A landscape with many valleys, sampled at points; each row gives a point and its height.
A ball rolls from a point to whichever of its 2 nearest points has the largest drop for the distance, and stops where none of them is lower. Distance is the straight distance between rows; heights are no part of it.
Z_155 (h 16.6): [ -2  -2  -9 -13   1 -14  -2  -1 -12   5 -11  13  -9   7 -12  -1 -12  -7
  -5  -7 -13]
Z_189 (h 44.0): [ -7  19   5  24  21  38   2 -10 -13  20  -9  -6  -8  21  20 -14  -5 -21
  12  28   5]
Z_890 (h 33.3): [-18   1  -5  25  12   9  17 -12   0   9 -16  -3  13  17  12  -9  19  -4
  15  -2  16]
Z_650 (h 31.1): [ -9   3  -2  18  -6  -1  12 -19   2  -5  -2 -10   3  17  11  -8  25  -7
   1  -2  10]
Z_926 (h 62.6): [  6   3  17 -23  18  -4  -3   4   8   4   1 -20 -12 -16   8   6  -9  15
  -3   0   3]
Z_566 (h 14.0): [  5 -12  -6  -8  -3  -1  10  15   0   9  14  -6  -1 -27 -17   1   0   0
 -11 -13  17]
Z_520 (h 17.2): [-18  12   7  -6  -4  22  17 -13 -22 -13   1 -15 -11   5  -1 -10  13   0
  -2  -3   5]
Z_972 (h 30.0): [ 14  -5  23  -4 -20 -12   0  -3  -3  -6 -19   0  22  -4  -8 -14  -2  11
  -6  -3  17]
Z_478 (h 31.7): [  6   5  -6 -10  -7   4   0  13 -14   1 -32   8   8  16   8   3   6   2
   1  11 -15]
Z_112 (h 29.1): [  4  -3   4  -6 -10   6   5 -25  -6  -5   4 -18   1  21  18  -3  18  -1
  -2  -3  11]
Z_247 (h 11.7): [-12   1 -19  -3  16  10   4  12  -7  -6 -11   6 -10  -9   0  28   4   5
   8  -4 -10]
Z_135 (h 22.8): [  9   8   6  14   4   0  12  -7  -4  -1  -4  -6 -18  27  25   8   6 -10
   1   8  -8]
Z_794 (h 26.1): [  4   2   0   6  -2  11   7 -16 -22  -4   9 -17 -19  27  12   0   9 -14
  -9  11   5]
Z_874 (h 52.8): [-18   1  -4  -5  13  23  16  -4   6  18   8 -16  -3   2  -9 -13  13   9
   9   7 -13]
Z_114 (h 27.5): [  4 -13  14  -7  -5 -10  -2  -1  -7  13  -7   5   6  -7 -23 -19 -10  12
  -7   0  13]
Z_776 (h 36.9): [ 19   7  10   7 -12   3  16   0  -9 -17 -17  -9   9   0  12   6   1  -1
  -2  11   9]
Z_937 (h 50.1): [  1  -2  -5  -1   2 -10  -9   5  16  -5  -1   6  14  -4  -6  -5   3  -5
  -4   4  -2]
Z_720 (h 38.6): [  6   1   4  -2 -11 -12  17   6 -17 -10 -28  -1  14   3   6  18  10   1
 -11  -4  13]
Z_640 (h 47.0): [  9   2 -15  15  -4 -17 -23  13  13 -11  -5  19   9  -9   6 -16  11 -18
   6 -20  12]
Z_634 (h 39.9): [-11  -3 -10 -20  -4   1  -5  -4  -9 -19   8   8  -2  -6 -18  14   2  -4
 -16  -1  -7]
Z_765 (h 12.8): [ -3  -6 -10   1  -7 -21  19  -1  16  17   4  -3  -4  14   3  11  -1  -9
 -13 -10 -19]
Z_275 (h 29.2): [  0   1   0   3   0   6   9  16 -13  -1 -14   6 -11  16  12  13   4   5
  12   2 -22]
Z_324 (h 8.9): [  5  -4  -6 -11   2   5   5  14   7  14  14 -13  -6 -19  -6  21   7   6
  -9  -7  -6]
Z_759 (h 12.1): [-17   4  -2   1   1  16  15  -8 -20 -20   9  -4 -13  -5  -9   8   8  13
   7 -14   0]
Z_148 (h 6.9): [-21   8 -14  -4   0  15  13   3 -14 -25  -8   1 -19 -13  -2  28   2   7
   9 -17   3]
Z_833 (h 65.8): [ 14 -15  -6   3  -1 -15 -27   2  18   0  20  21  10 -10   2  17 -11  10
  -1   1   0]
Z_783 (h 59.1): [ 14  -7   2 -17  -2 -16 -12   3  -9  -1  -8   0   1  -3   2  -4 -14 -14
 -18  10   8]
Z_157 (h 56.2): [-11  -6  14 -11  -1  -7  11   1   3   3  -1 -14  -3  -2 -14   0 -13  14
  -4 -11  -9]
Z_573 (h 42.7): [  2  -6  -5  27 -15 -11   0   6  22   7  -4   9  12  -6  -5  -8   9  14
  13 -23  10]
Z_389 (h 52.0): [  0  -1  -9   8 -12  -7  -2   8  25  -5  15   3  11 -18  -9   9  -8   6
  -3   1 -11]
Z_81 (h 50.2): [  9  -3  -9  11 -16  -2 -11  14  24  10  23  18   5 -21 -21  -9  -9   7
   6  -7 -19]
Z_747 (h 37.2): [  0  11  -6 -13   0   2  -6  -9 -12 -26  -8   0  -6  -3   5  17  -1   5
 -10  10  -5]
Z_656 (h 67.5): [ 12  -4   7   1  -8  -6 -22   2   9 -19   3   8  19 -16  11  15   7  21
  12  -1  16]
Z_42 (h 39.3): [ 17   3  14   8  -9  21   5 -27   2   6  -1 -17  -1  24  23  -7 -11   4
  19  21   3]
Z_682 (h 68.3): [  5  -4   1  -9   7 -15 -35  16  18 -13 -14  15  22 -14   9   7   7  11
   4  -8  15]
Z_358 (h 53.8): [ -4  18   3   0 -13  -1 -12   6  18 -24  17   6  12 -29 -11  -5  -3  -2
  -3 -20 -11]
Z_13 (h 48.4): [ 16   2  -6   8   1 -18 -13  13   8  -1 -14   3  11 -10   5  -4   1 -22
   3  -2  12]
Z_359 (h 16.1): [ 17   1  16  -8   0 -10   3  -9  -8  -3 -11 -12  -8  13  26  16 -13   3
  -6  10   0]
Z_677 (h 48.1): [-16   1 -10  15  20  17   0 -10  -4  29   9  -7  -4  24  10  -5   3 -11
   7  19   1]
Z_967 (h 47.8): [  2 -13 -19   4 -10   6  -6  20  19  14  31  16   7 -20 -35  -4  14   5
   8 -14  -8]
Z_649 (h 54.6): [-17   1   2  -9  10   9  23  -3  11  16   4 -16  -9   1 -17 -14 -11   1
  -4   3  -7]
Z_325 (h 23.8): [  2 -10   5  -8   9   1  -6   3 -14  19   1  -3  -3  -1 -12 -29  -2   1
   2   5  13]
Z_603 (h 19.6): [  9  13   7   5   8 -15  -2   0  -5 -17  -9  -6 -18  16  35  21  -6  -4
  -6   2 -11]
Z_886 (h 55.3): [ -4  13   9  -2 -13  -3 -20   9  24 -18   8  20  18 -17 -22 -12   8   8
 -11 -10   1]
Z_547 (h 14.3): [ -1 -16 -21 -12  14   4  -4  23  11  21   5  -4  -3  -3 -12  22  18   9
  -1  -2  -8]
Z_898 (h 57.8): [  6   0   2 -13  11  -4   7   4  -7   1   1  -5 -15  -8  -7  12 -15 -14
 -24  14   5]
Z_362 (h 37.7): [ -3   9  17  16  -2  12   8 -23  -7   5 -12   3   7  26  18 -10 -13   4
  13  16  -4]
Z_875 (h 56.3): [  5  12  -9  -8 -11   5  -3 -12   2 -12  16  -3  -1  -2   2 -15  12 -22
 -11  -2  -6]
Z_821 (h 20.0): [ -2  -4  -6 -11   3  -6 -25  -8 -13  -5  -3  21   2   2 -11 -12 -14 -12
  -1   1  -6]
Z_713 (h 50.5): [-10  -3 -13  -4  26  12  -4  -8  12  17  16  -8   5  10  -1  -9  14  -8
   9  13  -8]
Z_629 (h 64.6): [ 13 -11   4  -5   0 -18 -20   6   5  -6  10   6   2 -29  -1   5 -22   2
  -7  -3   5]
Z_168 (h 19.2): [ 13 -14  -4 -13   7   5   3   2  -5  21  19 -11  -6  -7  -8 -11   6   0
   1   0  15]
Z_259 (h 45.1): [  5 -17  -9  12 -14   1  -3   2  -3   8  31  18   8 -10 -27   0   9   6
   3  -2   4]
Z_375 (h 61.4): [  9   5  15 -30   8  -7 -11  16   2  11 -12  -8   2 -29   5  -4 -17   6
 -14  -4  -3]
Z_329 (h 55.2): [ -5  16  -8  -2 -18   3  -2   2  16 -20   7   5   7 -18  -9  -8  18 -17
  -5  -6  -9]
Z_745 (h 66.7): [ 10 -10   2   9  -7 -18 -23   1  13 -16   6  17  16 -13   2  16 -13  28
  14 -10  -2]
Z_29 (h 40.0): [ -4   8   8  -4 -16 -11   9   5   2 -17 -12   2   5  -6   9   4   2   6
  -3 -16   5]
Z_225 (h 12.7): [  9  -1  14 -15 -10  -9   7  -5  -3  12 -12  -7   0  17  13  17   2  12
 -12   8 -18]
Z_336 (h 16.7): [-15 -15 -14  -9  19   7  -6  16  -2  12 -10   7  -8  -5 -15  17   4  17
  10 -10  -7]
Z_707 (h 44.1): [  3  -2   8  32 -17 -22 -15  14  33 -11   2  17  23   0  -2  -9   5   7
   8 -21   7]
Z_223 (h 57.3): [-27  -3   8 -13   9  -5   4   2   9  -2  -8 -12 -18 -10  -2   7 -10  12
  -1 -22   3]
Z_817 (h 41.5): [ 14  11   5  14   6  34   3 -17  -5   6   6 -13   0  13  14 -17 -10 -17
  16  28  12]
Z_17 (h 41.4): [ -9  -8   4  18 -11 -16  10   4   8 -10 -18   7  13  -5   6   2  -5  19
  14 -17  11]
Z_207 (h 21.8): [-18   8   8  17   6  14  22 -16 -16  -3   4 -12 -16  20   3 -17  -2  -7
  10   6   2]
Z_146 (h 26.2): [ -6   7   8   6   4   5  20   9 -22   3  -6  -7 -30  14  11   8  -9  -3
  -4  -5 -18]
Z_521 (h 42.4): [ -8 -10 -14  -1  -4   1  12 -10  -3  -4  16   9  -1  -5 -18   6   1   3
   2  -3   1]
Z_270 (h 9.1): [  3   1  -2 -10  -7  -5  10   0   6  23   1 -15 -12  20  11   8   5   1
  -7   6 -33]
Z_241 (h 35.6): [-14   4   5  18   7   7   5  -6 -11   8 -20   3   5  24  11 -20   5  -3
  21   4  -5]
Z_322 (h 56.4): [ -3   0  -5 -12   5  10  16  -3 -11  10  12  -6 -16  -3 -19  -1 -10 -10
 -11  14  -6]
Z_602 (h 25.8): [-18  10   3   8  15  15  21   2  -9   3   8  -6 -34  24   1  -5  -4 -11
   4   1 -13]
Z_8 (h 23.7): [  6  -3   2  -3  -2   5 -13 -19 -27  -7   2  10   0   4  -9 -22 -17  -9
   3  11   6]
Z_187 (h 34.5): [ 11   6  -5  -3   1  11  -2   3 -13 -11 -15   3   8   3   6  11   0   0
  -3  25   6]
Z_892 (h 46.0): [-22  12   5  24  33  24   0   1  -3  22  -6  -1 -12  21  19  -8  -1 -14
  11  16  -6]
Z_179 (h 63.7): [ 10  -3  11 -10  12  -9  -9 -10   5  -2  12  -7  -4 -19   2   0 -27   8
  -5   4  12]
Z_604 (h 60.4): [ 16   6  15 -21   2 -12 -19  15  -8   0 -14  -3   8 -27  -6 -15 -11 -11
 -17  -2   9]
Z_997 (h 45.6): [ 18   2  -2  17 -19 -21 -24   5  17  -8  11  17  16  -4   8  -7  10  -1
   3 -20  -1]
Z_975 (h 53.5): [ -8  -6 -10   8  12  23   2 -11   3   7  18   6  24   3  -9 -12  15 -14
   3  22  27]
Z_287 (h 15.9): [ -2 -10  -8  -4  -8 -29   4  -4  -1   4  -4   6  -2  20  -7   7   3  -9
 -12  -6  -4]

For each start below, name the point where the ball stops.
Z_478 -> Z_148
Z_640 -> Z_187
Z_713 -> Z_270
Z_179 -> Z_270
Z_81 -> Z_187
Z_972 -> Z_324
